A landscape with many valleys, sampled at points; each row gives a point and its height.
A ball rolls from a point to the lowest of its 5 nearest points, and stops where none of them is lower. Distance is the straight distance between rows; heights are no part of it.
k_462: [137 109 156 138 125 102 104 105  86 121 118 116 132 146 124 137 110  96
 130 104 153]  h=1.67
k_648: [134 132 159 118 137 166 132 118 136 133 119  90 146 177 151 120  91 109
  88 153 169]  h=2.79
k_100: [125 130 123 113 135 170 127 118 143 143 124 110 152 117 111 117 131 117
 106 156 157]  h=4.12
k_106: [120  92 111 131 123 122 174 104  84 138 167 183  81  87 106 116 178 130
 116 115  95]  h=4.99
k_338: [133 126 107 130 153 101 148 182 206 163  90 148 134 124 109 147 153 160
 126  84 112]  h=4.77
k_486: [ 95  99  96 115 119 211 130 112 113 123 143 139 114 109 119 182 116 152
 127 207 137]  h=3.03
k_498: [108 104 108 117 104 199 152  50  37  89 171 134 124 125 136 146 118 139
  95 185 135]  h=4.91
k_812: [156 175 121 160  86  81 149 140 160 117  99 147 132  74 133  71 157 137
 125  98 112]  h=5.56
k_157: [119 114  96 136 143 188 142 168 114 159 102 174 163  84  93 147 171 122
 111 141 111]  h=4.83
k_754: [189 153 170 111  88  74 116  75 140 120 144 116  94 131 146 109 119 104
 143 146 153]  h=1.27
k_939: [138 122 135 142 114  90 149 122 147 139 137 173  85  79 122 127 159 133
 146  99 102]  h=3.87
k_356: [ 99 118 123 142 186 148 116 146 133 137  79  96 183 186 130 122 108  88
 106  89 141]  h=3.99
k_447: [132 112 155  95 119 153 107  59 131 119 151  97 118 154 176 137  91 138
 165 165 142]  h=1.52
k_616: [184 149 139 134 132 177 119 138 157 131  86 103 152 153 142 128 129  94
 106 146 146]  h=2.30
k_808: [140 102 135 113 142 149 118  62 119 136 151 103  82 137 147 152  91 130
 163 177 135]  h=1.69
k_391: [105 105 143 107 175 109 122 135 158 140 137 112  85 152 113 158 121 151
 175 118 146]  h=2.64
k_116: [ 90  89 143 142 179 104 133 154 127 138 113 118 115 157 122 162 123 153
 160  95 152]  h=3.12
k_624: [127 120 100 125 153 114 133 170 183 154 130 144 104 115 116 153 170 148
 138 112 110]  h=5.49
k_505: [116 117 164 133 135 107  96 110  87  80 139  93 160 177 137 147  76 123
 130 139 185]  h=2.08
k_242: [152 138 170  96 153 176 112 116 187 141 102  91 155 167 155 136  93 118
 132 160 128]  h=2.07
k_146: [141 121 120  87 129 191 125 120 170 149 152  97 101 105 129 167 120 147
 135 191  95]  h=3.43
k_528: [137  97 146 111 101 147 128 102 111 127 149 102 102 126 153 155 113 153
 137 202 156]  h=2.21
k_151: [122 142 113 123 130 234 136 134 117 118 110 137 161 120 131 150 122 140
 102 214 127]  h=4.87
k_814: [122 130 133 148  90 100 115 116  78  99 144 126 150 132 100 109 130 105
 110  89 143]  h=2.73
k_484: [194 164 116  97  70 113 137  83 134 144 161 139  75  84 150 100 132 126
 134 174  87]  h=2.18
k_637: [123 129 130 136 124  44 136 158  98 104 111 132 141 143 101  74 133 125
 107  36 120]  h=3.32
k_43: [129 149 102 172  90  75 133 139 127  97 103 168 120 109 109  95 159  93
  97  61 123]  h=4.06
k_255: [139 139 116 154 146 105 140 184 175 159  85 139 140 121 125  91 145 133
 120  72 110]  h=5.44
k_177: [ 55 120 114 126 111 145 118 102  31  80 148 120 183 157  95 128  81 125
  99 134 158]  h=5.15
k_79: [170 128 148 112 111 126 122  92 132 123 144 109 113 158 147 118 112 119
 145 140 147]  h=1.31
k_740: [113 146 110 115  85 194 147 109  29 114 152 172 175 108  93 130 127 123
  73 147 117]  h=4.16
k_515: [122 107 124 106 149 153 106 117 109 117 128 112 140 128 128 138 105 115
 126 152 155]  h=2.92
k_168: [150 155 120 181 122  47 137 186 203 127  77 117 120 129 131  94 150 152
 127  88  95]  h=4.34
k_93: [165 183 118 124 127 118 106 157 239 157 113 133  96 122 139 116 129 160
 163 112  82]  h=2.53
k_406: [ 79 123 120 132 134  95 100 130  61 102 153 132 192 175  90 135 104 106
 135  75 145]  h=4.85
k_411: [102 124 126 107 130 209 147 110  83 124 116 109 163 116 126 144 113 125
 114 179 146]  h=3.73
k_989: [101  93 133 106 133 115 155 127 102 130 167 129 104 121 117 148 139 142
 140 117 140]  h=3.94
k_229: [144 124 152 125 133 108 121 122 123 141 140 105 103 140 151 143 111 128
 177 131 146]  h=1.36
k_482: [136 163 142 138 124 117 106 144 126 107 118  96 166 153 123 124 120  91
 122 109 158]  h=2.00
k_281: [160 163 105 133  89 144 150 131 130 135 146 147 127  73 107 116 167 105
 101 170 118]  h=5.45
k_970: [109 115 121 112 104 170 155 102  66 121 150 149 128  82 126 121 134 118
  97 152 121]  h=1.44
k_394: [145 142 116 100 125 205 121 157 170 158 112 120 149 101 157 144 118 131
 114 183 114]  h=3.64
k_51: [113 112 143 131 141 129 110 129 126 133 152 109 133 140 131 144 111 112
 134 116 163]  h=2.19
k_817: [109  94 115 136 149 141 142 131 149 169 164 159  80  91 118 168 133 170
 162 132 114]  h=1.64
k_246: [110  98 129 149 168 111 128 168 115 134 127 138 108 126 110 139 122 142
 150  95 139]  h=4.02
k_461: [ 82  94 111 152 152 157 122 178 123 153  96 137 156 110 115 131 150  96
 122 115 125]  h=5.50
k_803: [180 180 123 143 113  91 128 138 221 149 106 129 110 151 152 105 160 129
 158 128 105]  h=1.87
k_165: [159 182 120 174  81 101 140 139 202 160 118 161 134  79 145  83 158 120
 137 139  86]  h=4.50
k_554: [182 175 136 170 117  57 133 143 167 111  66 104 135 150 153  52 141 106
 112  71 125]  h=3.86
k_7: [ 64  96 110 159 164 180 122 172  85 120 116 122 187 139  92 146 110 136
 115 160 159]  h=5.99
k_187: [124 146 123 136  79 139 145 132  95 117 157 168 150  80  98 101 162 104
  91 118 109]  h=3.50
k_982: [ 87 105 104 147 166 141 134 171 185 171 136 153 112 108 106 164 143 167
 132 133  84]  h=4.39
k_537: [147 133 107 117 136 148 107 128 172 152 145 129  98 109 140 149 130 152
 131 156 110]  h=3.26
k_774: [ 58 129 110 166 186 159 125 155  90 133  75  99 212 180 108 120  97  69
  92 110 146]  h=4.93
k_979: [173 134 122 117  99  71 165  69 145 145 170 167  68  85 155 117 149 124
 160 127  90]  h=2.85
k_953: [133 140 110 142 139 112 142 143 178 171 115 170 101  89 127 136 152 162
 136 112  88]  h=4.38
k_38: [142 151 127 120  74 148 143  95 102 119 157 144 118  87 138  94 155 102
 108 154 115]  h=4.15
k_793: [ 88 126 135 123  96 112 107 123  57 103 146 160 168 142  97  98 118 106
 102  93 114]  h=3.88
k_566: [133 118 129 124 137 133 110 116 156 134 145 137  95 134 145 144  91 153
 179 114 135]  h=2.09
k_688: [101 118 141 148 114  45 148 135 106 117 140 140 125  95  92  93 152 137
 113  34 138]  h=3.85
k_580: [141 115 147 116 139 131 119 116 146 141 134  87 128 130 132 164 112 155
 154 157 135]  h=1.79
k_329: [118 109 134 126 160  98 124 153 131 119 104  81 126 162 123 136 105 122
 139  94 147]  h=2.17
k_937: [154 139 114 152 132 120 134 166 190 150 122 172 130  95 120 110 163 145
 122 107  90]  h=4.86
k_776: [162 130 125 112 108 112 116 133 109 103 162 130 108  98 121 106 146 119
 134 119 139]  h=4.18
k_856: [ 64 106 101 111  94 204 142  91   5 108 179 153 130 104  95 130 108 146
  87 154 114]  h=2.78
k_337: [122 132 144 113 107 132 121  93  74 121 144 138 144 125 130 133 119 107
 103 131 162]  h=3.10
k_304: [139 169 125 143 147 101 123 156 221 164  88 119 138 151 127 122 137 146
 147 108 100]  h=3.04
k_397: [182 139 146  90 101  98 147  85 156 142 140 128  63 116 156 116 133 136
 185 160  97]  h=2.02
k_731: [ 48  97  95 123 110 179 143  95  47 113 151 164 129  86 130 139 134 160
 124 162 124]  h=0.62
k_133: [139 105 130 134 120 109 128 114 102 117 150 155 101 109 136 128 144 135
 132  95 120]  h=4.66
k_10: [ 86 127 140 145 176  91 129 195 131 121  98 120 136 164 113 135 125 137
 142  65 149]  h=3.02
k_955: [163 154 132 135 114  44 138 135 160  99 113 109  86 163 145  95 134 143
 158  74 150]  h=0.91
k_706: [167 183 122 127  95 139 135 138 103 106 117 148 169 100 127  78 164  94
  79 142 125]  h=4.88
k_976: [ 63  90 124 154 144 140 122 158  67 125 155 141 133  99 111 142 113 112
 106 125 134]  h=0.73
k_86: [108 106 157 130 165 131 124 108 111 135 127  72 109 162 147 178  90 144
 175 158 151]  h=2.04
k_70: [173 134 100 120  87  89 144 100 184 159 136 165  91  98 170 115 156 148
 162 139  93]  h=3.42
k_968: [ 41  58  95 156 138 171 154 132  72 141 165 164 107  93 110 165 100 187
 144 141 112]  h=5.32
k_658: [135 139 105 112  93 187 135  84  68 128 146 137 133 109 126 116 125 125
  86 171 134]  h=4.33
k_761: [149 152 124 154 131  80 117 126 152 107 119 114 135 157 145 101 127 105
 136 113 140]  h=1.50
k_822: [169 148 144  80 107 136 130 112 155 124 139 107 108 117 151 123 136 130
 122 171 144]  h=1.77
k_947: [125 115 150 104 118  95  97  83  61  96 186 125 115 133 130 111 110 112
 112 121 136]  h=1.91
k_534: [167 144 145 106 110 108 122 107 134 129 146 137 106 128 136 123 138 120
 185 147 114]  h=1.63
k_349: [ 24 107 122 155 171 173 104 124  92 109 134 105 166 171 101 163  91 133
 141 133 155]  h=6.24
k_771: [180 189 149 147 110 100 120 110 154 124 103 104 136 161 149  86 119  71
 114 102 145]  h=1.98
k_358: [111 121 120 134 146 149 132 152 137 153 112 146 115  84 105 146 116 143
 126 123 135]  h=5.22
k_183: [173 170 133 107 112 114 109  95 123 125  96  88 163 149 129  91 115  75
  96 134 142]  h=2.63
k_443: [134 102 120 121 123 121 113 116 144 164 155 143  62 100 141 128 145 155
 169 138  94]  h=3.19
k_925: [151 146 115 158 137 143 135 161 147 142  99 132 161 110 134 113 137  91
 118 122 125]  h=6.29
k_427: [170 117 146 111  73 112 128  75  73 110 169 150 105 110 136  96 143 123
 117 131 125]  h=3.23
k_612: [ 51  79 134 152 197  86 139 175 112 129 115 144 114 146 106 155 129 172
 166  75 125]  h=1.28
k_288: [207 166 135 127  84  98 123 121 169 131 115 114 112 111 135  98 136  95
 160 130 145]  h=1.08
k_517: [153 164 130 120 116 109 139 137 180 127 123 132 107 114 129 104 152 106
 139 145 105]  h=2.59
k_119: [165 130 113 146  94  67 152 105 152 135 154 179  64  64 146 111 179 143
 145 128  80]  h=3.72
k_94: [114 123 144 136 165  92 149 172 164 127 105 110 119 195 132 151 101 139
 156  79 139]  h=1.95
k_575: [ 90 133 132 133 135 110 122 156  80 111 134 131 183 153 103 121 133 107
 102  64 123]  h=4.20
k_250: [174 153 153 119  94 158 121 111 134 110 124 106 146 134 137 107 132 108
  98 171 133]  h=2.34
k_644: [153 143 106 133 143 147 110 155 235 172  99 141 136 144 121 134 135 165
 111 129  96]  h=4.30
k_142: [109 160 122 162 134  68 142 176 120 119  85 150 138 124  94  76 171 118
 101  33 123]  h=3.65
k_256: [181 168 130 105 128 135 103 123 209 154 123  95  99 124 157 143 120 154
 159 138  95]  h=3.08
k_863: [180 159 158 115 120 137 113 126 165 134 120  91 127 139 146 132 115  95
 135 132 136]  h=1.62
k_309: [146 138 110 114 138 155 127 155 167 153 106 150 135  87 114 127 154 116
 124 152  95]  h=4.76
k_853: [201 192 126 177  99  34 152 136 195 127 108 104  93 146 149  89 148 141
 155 123  97]  h=1.23
k_815: [101 131 129 154 143  72 149 158 123 140 113 171 144 110 116 100 157 128
 127  45 122]  h=4.32
k_456: [ 91 142 119 127 130 183 124 172  79 131 120 142 195 142 115 111 114  74
  72 136 131]  h=6.89
k_796: [ 58 115 132 130 176 135 123 141  82 117 117  83 166 165 121 149 103 103
 132 102 150]  h=4.94
k_474: [146 130 153 101 162 140  98  99 155 135  95  57 136 188 154 156  94 117
 153 179 170]  h=1.74
k_453: [128 142 101 168  89 144 146 149 102 111 116 175 158  80  91  76 173  95
  85 116 117]  h=0.93
k_45: [123 112 144  99 161 101 115 120 173 148 138 111  68 147 142 175 120 183
 205 118 125]  h=2.15
k_520: [168 142 154 100  90 162 143  51  53 106 167 125  82 130 151 134 115 123
 124 173 132]  h=3.74
k_240: [142 118 126  88 127 158 100  85 171 174 151 132  86  94 156 163 120 178
 148 164  72]  h=2.74
k_742: [108 100 143 108 143 171 118  81 133 121 152  88 113 136 152 158  95 142
 134 197 154]  h=1.88
k_928: [173 137 143 112 162 147 120 122 168 133  83  90 146 155 144 112 114  90
 145 143 137]  h=2.03
k_710: [ 90 102 112 132 172 129 123 175 147 154  99 117 145 153 111 145 121 122
 139  98 130]  h=5.05
k_334: [104 136  90 101  62 180 141 121  16 104 153 162 170  99 100 111 121 145
  69 134 113]  h=4.96
k_20: [210 157 127 135  78  37 131 118 163 117 126 117  84 130 159  97 153 134
 175 115 147]  h=0.54
k_946: [168 130 130 133 145  67 133 114 182 131 114 138  62 131 132 132 145 138
 171 109 123]  h=1.56
k_572: [145 164 124 145 178  89 144 184 178 123  66 107 125 183 138  89 145 130
 119  79 112]  h=1.99
k_220: [ 78 110 112 140 121 138 113 116  54 103 142 137 144 133  96 147 119 127
 118  95 146]  h=3.07
k_487: [117 115 125 131 112 106 117 134 105 118 138 150 145  99 118  95 155 108
 105  83 134]  h=3.92
k_216: [115 104 114 125 139 208 133 146 133 129 132 168 148  77 124 138 156 123
 111 154 124]  h=5.00
k_559: [130 111 163 120 121 127 120  81  76 113 157 101 108 138 140 137  92 127
 124 152 154]  h=2.12
k_797: [107  79 106 105 147 178 123  93 146 134 170 141  71 105 141 175 118 170
 150 173  96]  h=3.59
k_679: [107 125 128 114 103  96  90  86  34  86 146 117 183 159 105 114  98 123
 110  82 152]  h=4.81
k_468: [113 134 130 136 167 158 102 130  91 118  92  86 194 170 126 129  97  83
 104 138 140]  h=3.89
k_824: [140 137 156 105 106  95  76  89  80  92 161  92 117 164 122 120 123 115
 137 111 166]  h=1.60
k_601: [124 101 165 107 136 131 107  76 103  99 146  67 119 162 140 177  75 131
 153 155 172]  h=1.70
k_333: [190 153 157 133 126 121 116 121 147 124  84  93 176 161 154  92 122  75
  97 142 165]  h=2.36
k_633: [ 64 106 107 158 156 190 114 158  83 111 101 117 177 141 134 121 120  99
 101 138 134]  h=6.59
k_460: [191 159 121 101  73 156 125 105 167 137 136 133 129  86 158 114 148 102
 123 195 134]  h=2.69
k_75: [111 116 117 102 144 129 135 140  95 120 131 151 133 127 126 119 138 111
 111 113 156]  h=3.96
k_627: [182 138 150  92 128 173 125 116 160 141 127 107 153 136 148 122 124 117
 127 187 147]  h=2.26
k_302: [147 138 138 140 154  78 146 173 191 131  78 139 111 168 132 136 148 167
 144  65 114]  h=3.22
k_372: [114 102  96 129 134 160 133 153 107 128 148 178 145  70 114 140 155 133
 123 115 107]  h=4.31
k_454: [ 76 121 122 141 126 165 122 122  57 103 136 128 180 119 107 143 105 113
 100 122 136]  h=3.48
k_557: [ 70 119 149 131 122 154 120 122  67  91 150 115 177 158 115 149  98 112
 112 120 160]  h=4.27
k_197: [ 88 126 136 150 164 135 120 133  78 111  95  91 222 180  92 106  96  77
  96 102 134]  h=4.82
k_514: [155 121 141 100 125 163 123  99  92 125 143 114 130 126 160 117 136  95
  97 179 140]  h=2.20
k_895: [182 134 116 136  84 107 143 151 123 131 145 179  86  62 125 104 166 129
 145 149 100]  h=4.95
k_107: [ 59  91 116 124 147 168 116 103  75  92 134 100 140 141 134 168  86 139
 146 177 152]  h=4.79
k_213: [131 151 112 120 100 139 138 150  94 120 116 155 185 107 106  97 129 100
  72 103 109]  h=4.10
k_13: [ 80 111 138 162 159 132 125 179 121 154  96 118 160 171 103 137 137 105
 112  90 153]  h=4.89
k_562: [120 111 117 164 138 124 146 153 171 147 112 158 127  99 120 131 149 113
 119  98 117]  h=5.98
k_193: [101 111 130 150 176 108 141 192 166 156  98 164 127 133 114 138 126 139
 127  81 119]  h=5.16
k_407: [120 128 126 119  85 136 126 103  49 104 183 161 118  84 107 127 139 121
  99 113 124]  h=4.09
k_830: [193 153 138  99 104 133 127  71 111 120 141 120 131 122 173 102 117 100
 118 185 153]  h=1.57
k_432: [114 165 146 150 118 126 117 146  97 127 101 121 200 143 120  90 112  77
  68  87 136]  h=3.39
k_718: [162 144 158 116 115 118 116 101  96 105 133  89 150 180 128  99 113  93
 117 108 180]  h=1.43
k_479: [ 92 126 132 142 163 179 138 152 141 132  80 108 163 170 134 146  97 128
 117 143 125]  h=4.35
k_22: [ 71  65  88 139 164 167 141 165 131 157 146 159 138  63 121 175 161 174
 132 149 120]  h=5.37
k_618: [183 140 117 119  69  95 134  90 154 129 152 149  82 101 145 108 153 121
 141 133 100]  h=2.76
k_912: [134 121 126 128 139  74 140 120 154 126 127 136  78 107 129 124 139 159
 167 108 130]  h=2.29
k_403: [128 135 134  98 113 129 132 117 106 124 141 127 133 122 136 143 118 139
 128 117 142]  h=3.05
k_981: [168 179 135 134 140  40 137 179 236 122  61  98 109 178 135 111 124 151
 128  87  87]  h=3.41
k_790: [106  98 118 129 148 156 108 133  85 107 152 146 139 109 116 145 122 140
 116 144 138]  h=3.11
k_278: [104 128 147 124 113  71  99 140  61  92 129 140 137 137  97 132 131 109
 111  71 150]  h=3.49
k_280: [159 163 168 135 111 111 108 127 120 109 120 116 178 183 121  90 124  67
  96  98 146]  h=2.06
k_582: [163 157 123 145 151  77 112 154 221 149 101 119 100 151 143 107 134 176
 144 115  86]  h=2.39
k_879: [150 142 110 138 115 147 135 138 169 156 152 153 112  74 147 148 158 157
 138 150  88]  h=2.42
k_845: [117 109 109 115  89 136 157  79  65 104 169 167 107  80 116 120 161 124
 115 137 109]  h=3.91
k_628: [111 116 127 142 128  73 120 136 122 127 132 177 101  87 123 123 170 152
 130  83 139]  h=3.69
k_405: [124 105 105 149  96 126 135 151 102 125 145 175 105  63 114 118 176 146
  97 123 112]  h=4.92
k_102: [181 166 132 124  85 106 105 128 144 109 130 112 135 113 143  95 122  93
 121 143 131]  h=1.66
k_401: [122 130 115 182 117  95 156 174 159 140 112 205 138  56 112  90 194 128
 110 124  98]  h=5.97
k_897: [126 156 124 121  73 180 154 136  56 114 140 171 211  90 102 103 149 124
  79 132 119]  h=5.03
k_734: [128 104 126 100  88 162 127  74  51 105 171 121 118 130 131 120 119 125
 105 155 153]  h=3.38
k_844: [ 78 104 102 142 159 139 138 166 114 163 134 176 128  79 115 155 139 135
 139 133 111]  h=4.78
k_719: [120 140 109 165 140 187 122 156 106 130 102 126 169 122 131 115 129  92
 104 141 126]  h=6.30
k_237: [159 142 140 154 114  33 145 135 140 118 114 145  84 133 138  96 134 151
 148  47 135]  h=1.55
k_649: [144 143 140 108 134  84 143 117 182 140 135 119  52 160 159 153 103 169
 155 117 134]  h=1.94
k_884: [103 117 115 121 116 160 133 133  94 121 150 155 135  90 113 150 144 123
  98 141 134]  h=3.51
k_336: [138 128 154 123 168 155 115 133 182 121  78  55 175 189 139 139  94 100
 128 156 154]  h=2.05
k_259: [145 127 132 138 184 160 131 167 172 147  80  84 168 179 138  96 108  99
 127 127 121]  h=2.86
k_207: [ 87 103 113 109 144 191 129 103  94 137 146 131 105 104 131 160 126 136
 130 192 135]  h=1.39
k_95: [ 97 118 111 133 158 204 115 123  92 117 114 118 158 127 123 148 118 132
 125 175 149]  h=4.19
k_872: [184 156 148 145  90   4 144 104 183  94 112  94  74 164 153 115 140 161
 180 100 133]  h=0.84
k_543: [120  95 111 121 149 163 127 127 150 144 149 138 103  92 132 160 129 150
 141 134  90]  h=3.58
k_367: [ 47  78 115 142 145 136 129 125  89 112 147 132 123 125 115 170 110 124
 150 114 149]  h=3.27
k_17: [ 84 108 121 129 152 199 135 166 142 138 112 137 155 133 115 157 113 140
 138 160 141]  h=4.45
k_19: [ 75 107 141 123 139  99 111 119  71 104 153 121 127 149 117 125 106 129
 141  97 150]  h=4.08
k_547: [126 132 147 130 117  54 126 114  85 116 168 142 110 132 114 120 141 112
 137  77 144]  h=3.53
k_293: [141 121 129 124 109  65 149 106 148 128 156 143  58 113 136 104 154 151
 157 112 115]  h=2.23
k_692: [168 133 164 134 125  59 132 111 152 118 117 111  84 175 170 147 125 144
 160  92 157]  h=1.07
k_629: [ 78 114  91 154 197 157 138 190 152 156  79 111 174 176 101 141 116 101
 119 103 112]  h=4.90
k_231: [ 56  85 109 118 147 169 130 110  73 116 149 130 122 120 113 151  96 161
 147 166 148]  h=3.67
k_963: [120 116 144  97 167 106 112 104 174 165 146 132  71 125 141 190 108 171
 157 158 111]  h=2.61
k_615: [ 74 102 104 133 103 223 148 116  39 121 155 174 149 114  92 148 134 147
  85 169 146]  h=2.52
k_993: [ 72 102 109 122 129 101 132 133  76 125 164 148 122  90  98 130 140 134
 123  83 148]  h=4.65
k_568: [151 163 131 116 161 130 128 177 225 154  97  94 125 178 141 145 112 155
 161 112  73]  h=2.13
k_23: [ 43  79  79 151 145 192 148 140  81 123 142 140 144 111 101 163 124 153
 139 164 135]  h=4.80
k_646: [134 125 144  85 132 142 140 110 161 133 162 135  89  97 147 154 126 131
 148 156 103]  h=2.83
k_541: [168 153 136 109 120  67 107 120 212 145 112 122  74 138 148 118 132 171
 166 126 108]  h=2.01
k_837: [159 168 127 105 122 174 108 129 184 149 118 110 118 107 157 150 121 128
 121 187 104]  h=2.72
k_225: [130 145 123 119 168 116 129 187 227 161  79 112 105 199 113 122 129 181
 138  84  82]  h=3.06
k_81: [110 128 123 136 164 164 119 150 162 150 118 113 127 137 143 158 111 143
 158 140 134]  h=3.01
k_655: [ 90  86 122 143 169 119 122 164 175 143 117 137 115 145 111 159 108 165
 161 105 130]  h=3.95
k_635: [ 58 103 119 119 105 162 128  84  48  99 162 152 160 120 105 161 106 170
 108 163 143]  h=3.30
k_129: [133 138 148 129 155  88 131 150 178 116 109  93 124 177 154 142 110 141
 165  95 150]  h=1.41
k_215: [128 147  98 167  95  87 135 145 134 130 129 174 133  66 126 104 176 106
 116 104  90]  h=5.28
k_275: [150 121 140 108 111 195 140  89 126 131 145 143 140 118 149 130 128 115
 107 212 143]  h=3.24
k_878: [122 108  98 134 152 172 127 176 186 167 135 155 145  98 106 142 140 146
 139 128  78]  h=5.51
k_777: [153 131 136  95 123 117 129  82 181 177 167 132  56 106 142 140 126 174
 174 147  83]  h=2.43
k_821: [171 153 130  94 105 150 122 105 177 150 144 120 102 116 143 132 130 123
 146 188 117]  h=2.22
k_665: [172 142 143 137 112  69 137 105 138 103 134 131  82 166 143 125 133 124
 154  79 143]  h=1.09
k_751: [157 135 154 128 137  87 113 105 123 107 137  96 119 155 158 132 114 119
 161 129 155]  h=1.17
k_262: [154 113 128  93 100 201 145  71 141 139 136 103 114 124 147 159  96 157
 107 223  86]  h=3.98
k_641: [137 144 145 123 126  96 116 117 111 120 134  83 139 173 143 113 123  98
 129  98 163]  h=1.29
k_549: [172 148 128 121 104 119 142 127 174 144 137 133 106  94 122  84 165 138
 121 168  96]  h=3.75
k_620: [ 29  94 124 134 186 121 131 162  85 114 139 114 130 152 112 163 110 142
 168  91 132]  h=3.46
k_40: [123 106 158 140 155 141 112 125 118 117 116  84 131 177 131 128  83 127
 142 140 175]  h=2.45
k_870: [105 103 109 138 143  93 124 151 119 116 109 132 151 139 107 118 144 120
 110  76 132]  h=4.74
k_657: [ 65  71 103 144 141 126 156 115  72 108 163 156 121 113 100 162 150 143
 139 118 129]  h=4.36
k_109: [113  97 109 110 124 179 124 126 157 165 131 126 107  96 141 170 127 154
 126 178 100]  h=3.83
k_154: [144 126 126 107 127 124 119 109 130 133 159 141 113  87 120 139 128 124
 143 147 134]  h=3.09
k_788: [120 113 143 121 150 114 129 157 166 137 110 115 124 116 126 131 146 131
 114 120 127]  h=6.07
k_680: [ 84  83 133 126 159 167 116 153 132 136 131  99 146 137 119 185 114 150
 144 149 145]  h=4.41
k_985: [173 171 129 120 142  95 132 154 202 131  76 118 118 162 139 128 129 123
 156 126 116]  h=2.28
k_576: [168 141 145 102 161 109 129 139 191 147  97  82 121 203 148 148  99 143
 139 106 117]  h=1.73
k_108: [104  97 116  95 126 173 144  88 101 128 157 134  89 103 131 145 130 157
 117 183 146]  h=2.84
k_532: [128 124 131 120 144 146 138 150 160 135 107 102 165 135 139 150 104  93
 114 151 130]  h=3.93
k_832: [132 102 155  88 149 119  99 128 183 145 100  79 111 201 143 155  76 156
 145 137 145]  h=1.93
k_502: [103  99 121 126 131 143 146 122  91 115 172 166 102  89 110 146 144 160
 132 148 104]  h=4.40
k_298: [143 149 132 137 120  69 109 125 134 134 145 167  90 108 135 111 174 145
 149  88 129]  h=3.68
k_320: [143 139 144 135 130 158 114 137 127 126  92  98 171 159 147 106 112  81
 110 133 140]  h=2.99
k_795: [118 135 145 120  93  98 100  79  35 103 137 128 168 164 124 122  91 124
 122 114 128]  h=5.09
k_934: [ 75  98 111 143 155 205 121 150 112 138 140 121 158 103 126 156 111 143
 102 167 134]  h=5.18
k_241: [193 150 171 130 101  78 134 107 141 118 106  90 117 178 175 120 101 111
 135 128 160]  h=1.16
k_113: [146 146 111 156 103  97 128 144 145 100  92 125 159 161 119  83 142  76
 105  49 113]  h=3.97
k_714: [162 173 131 133 118 144 126 137 224 170 135 165 126  83 132 123 153 164
 142 128  85]  h=3.47
k_708: [180 115 156 102 110 129 132  62 128 116 143 104 111 122 161 115 124 114
 144 170 151]  h=1.40
k_504: [128 151 113 133 115 213 143 147  86 138 121 148 171 107 101 115 146 114
  67 173 125]  h=6.20
k_578: [ 40 107  99 139 125 203 131  96  49  72 153 127 170 130  97 160  96 157
 114 176 150]  h=5.23
k_65: [156 129 136 155 155  66 127 181 169 145  66 109 127 180 134 116 143 139
 141  60 111]  h=3.29
k_661: [163 126 152 130 169 112 118 138 143 120 102  91 145 184 131 123 114 102
 131 130 163]  h=2.35
k_82: [149 125 126 112 116 107 150  98 118 128 176 138  73 126 143 138 133 144
 134 145 133]  h=1.30
k_899: [161 120 143  95  82 176 147  65  85 130 145 124 105 111 151 114 130 137
  90 196 126]  h=3.16
k_516: [148 150 128 161 104  39 124 144 128 105 104 128 136 134 115  82 141 128
  97  53 123]  h=2.75
k_439: [103 117 148 152 151  68 138 164 130 109 130 137 107 165  95 128 134 141
 128  57 121]  h=3.90
k_46: [214 189 121 157  53 106 123 131 145 114 120 122 142 116 165  64 147  98
 112 182 133]  h=2.31
k_266: [145 171 152 114 100 139 117 117 102 121 124 125 182 136 115 101 137  73
  84 143 139]  h=4.00
k_290: [125 138 126 161 152  99 141 169 118 142  95 153 160 128 100 105 151 102
 110  66 115]  h=4.37

For each start below, name the point where the ball stops.
k_568 => k_20
k_255 => k_20
k_985 => k_20

Call two points neighbours if one is among the 5 nearest of the other. Go from one point of each pair to the other, from neighbour to neighbour, staying as low as possible. Name the highest point that can't be avoided.
k_803 and k_474 => k_832
k_879 and k_572 => k_537
k_817 and k_207 => k_443
k_20 and k_612 => k_10
k_976 and k_474 => k_790
